Each row is a point on a landscape with many valleys, with its height.
From any point a ball rolls to the lowest of the 3 points nearest to it. It stops when none of these is lower. Distance is the straight distance between rows; heights are no part of it.
J399: [ -9.8   9.1   6.2  11.1  -9.5 -12.0 -19.2   5.6 -22.4]  height 522
J230: [-11.5 -27.2   2.1  25.2  -4.2 -18.5 -13.6   2.3 -19.5]  height 274
J591: [-15.8 -34.9  -1.2  49.6 -31.5 -14.9 -38.0  22.1 -36.7]  height 124
J854: [ 30.5   9.5  -9.5 -49.6   4.4  43.2  31.3  -9.8  19.8]  height 683
J775: [ 14.9  50.4  -6.1 -35.8  -3.3  13.6   6.6  -5.0  12.1]  height 486
J750: [ 20.7  19.7   3.2 -29.8  10.9  24.9  17.4 -16.1   4.5]  height 639
J485: [  2.9   5.6  -5.5   7.8 -23.4 -16.1 -33.0  22.9 -17.6]  height 465
J771: [ -1.1  67.1  -9.8 -28.2 -11.3   0.3 -15.7   1.6  12.1]  height 207
J389: [ 13.2  33.9  -9.6 -31.9  -2.0   6.5  -1.3   2.4   1.6]  height 474
J807: [  7.2  65.0 -21.4 -40.5 -22.9   1.9 -16.3  10.4  20.8]  height 236
J647: [ 15.3  44.9  -1.0 -41.0  11.1  27.3  18.9 -19.5  12.0]  height 647
J512: [ -9.2  51.7   5.6   7.8  -0.8  -9.8 -15.1 -11.2 -14.5]  height 38
J393: [-3.5 -4.9  3.9  8.5 15.0 -6.7  3.8 -3.1 -7.0]  height 448
J587: [ 18.4 -12.4   1.9 -24.5  11.1  20.0  29.3  -7.7  14.4]  height 431
J115: [-23.7 -24.5   4.0  51.5 -21.3 -16.2 -33.3  16.3 -41.1]  height 4
J605: [-28.0 -76.2  -3.1  48.0  -6.5 -21.8   4.5   7.8  14.0]  height 420
J365: [ 13.2   0.4   7.4 -18.0  27.2  31.0  38.2 -21.0  11.3]  height 649
J598: [-21.1 -27.0  16.9  32.7  17.3 -14.8   6.0 -13.9  -8.3]  height 493
J62: [-30.2 -66.8   3.7  52.8   6.7 -18.0  14.6  -3.4  26.1]  height 478
J917: [ 18.3  35.1 -13.6 -33.2 -10.6   9.2  -5.2  11.5  10.0]  height 405
J238: [-14.3 -38.5   4.0  28.9   7.4 -11.2   2.4   1.2  -9.6]  height 402
J251: [ 11.4 -41.4   3.1 -10.3   5.4  -1.2  22.2   6.5  20.1]  height 406
J501: [-20.9  10.4   4.2  38.5 -16.8 -17.8 -35.1   2.8 -35.7]  height 252
J395: [ -8.2 -57.4   1.6  22.4   6.8 -13.3  12.4   4.1  11.7]  height 526
J650: [-30.0 -51.2  17.7  53.2  19.9 -14.6  12.0 -17.9   0.2]  height 561
J171: [  8.8  42.4   1.9 -16.4   1.2   3.3  -9.0  -5.6  -4.5]  height 452
J494: [ 23.7  22.7  -5.1 -34.5   7.3  16.9  11.7  -1.5   7.0]  height 570
J606: [-15.0 -20.1  10.6  34.9   6.6 -12.7 -11.1  -4.0 -23.4]  height 310
J595: [  4.4  23.8  11.5  -3.4  17.8   5.9   5.2 -14.0  -6.5]  height 638
J868: [ -9.5  11.8  10.2  14.6   9.6 -12.7  -7.7  -6.8 -18.3]  height 578
J841: [ 32.3   6.9  -9.2 -47.4   7.0  53.5  37.7 -12.2  20.4]  height 700
J473: [-24.8 -43.0   8.6  43.7   9.4 -13.3   2.3  -3.8  -9.1]  height 471
J410: [-28.2 -58.8   4.2  49.0   9.3 -14.6   4.9  -6.1   3.9]  height 525
J938: [  6.4 -31.5   6.5  -5.0  14.0   4.6  17.5  -1.5   7.8]  height 419
J554: [  9.4  24.6  -8.5 -10.0 -19.8 -14.2 -29.6  22.5  -8.8]  height 430
J272: [  3.7 -14.1   3.4  -4.7   2.7  -6.3  -1.8   9.1  -3.3]  height 447
J229: [  1.2  41.9   0.2  -2.4 -12.3 -11.8 -22.2   0.3  -7.2]  height 320
J601: [  4.3  73.9 -11.4 -41.6  -6.2  23.8   4.6 -12.8  22.4]  height 166
J701: [ 18.2 -21.1   0.0 -21.9  12.5  11.4  19.4   6.3  14.6]  height 93
J902: [ 28.6  16.1 -21.4 -50.7  -6.2  23.9   9.4   6.3  12.4]  height 691
J936: [  2.5  85.8 -18.1 -37.3 -20.4  12.9  -5.5  -5.8  22.0]  height 172
J511: [-26.3 -61.7   4.5  52.5 -15.7 -19.8 -19.7  14.8 -16.2]  height 314
J370: [ 11.4 -41.9   1.7 -15.3   4.3   5.4  14.8   8.8  17.9]  height 359
J326: [ -2.9 -55.5   0.0   5.3   5.3 -12.4  11.0  12.6  14.0]  height 489
J223: [-29.5 -15.8  10.1  54.0   1.0 -10.4 -14.2  -8.2 -33.5]  height 135
J169: [-13.0 -14.6   5.5  33.4 -12.9 -18.2 -26.4  15.1 -28.0]  height 154
J225: [ -1.6  86.1  -4.1 -26.3  -8.5   5.8  -6.6 -11.7  15.0]  height 120
J967: [ -1.5 -29.5   6.1   8.9  13.1  -8.7  12.1  -2.1   2.6]  height 141
J476: [ 26.3  38.7  -7.3 -39.1   4.6  30.4  18.1 -11.0  13.8]  height 631
J153: [  6.2  18.5  -2.1 -11.3   2.1  -2.2 -10.8   1.7  -2.9]  height 541
J342: [ -4.6 -32.6  -0.2  14.4 -15.3 -13.6 -17.8  21.5 -15.9]  height 366
J631: [  5.6 -28.3  14.1   8.6  27.2   7.4  35.1 -19.8  16.1]  height 609
J778: [ 16.6 -10.3  -5.4 -22.2  -1.7  -0.7   1.9  11.1   2.0]  height 577
J827: [  8.3  45.0 -10.6 -24.5 -15.3  -5.0 -16.9   7.9   7.5]  height 301

Where does a ball stop that starts at each point below?
J342: J115
J399: J115
J554: J225
J841: J225
J511: J115
J917: J225
J365: J701

Call two points neighbours if one is among the 3 nearest of the other. Go from one point of each pair to the other, from neighbour to neighbour, staying as low as possible. Name the highest point that can't be avoided.
J701, J967: J938
J115, J225: J485
J512, J225: J229
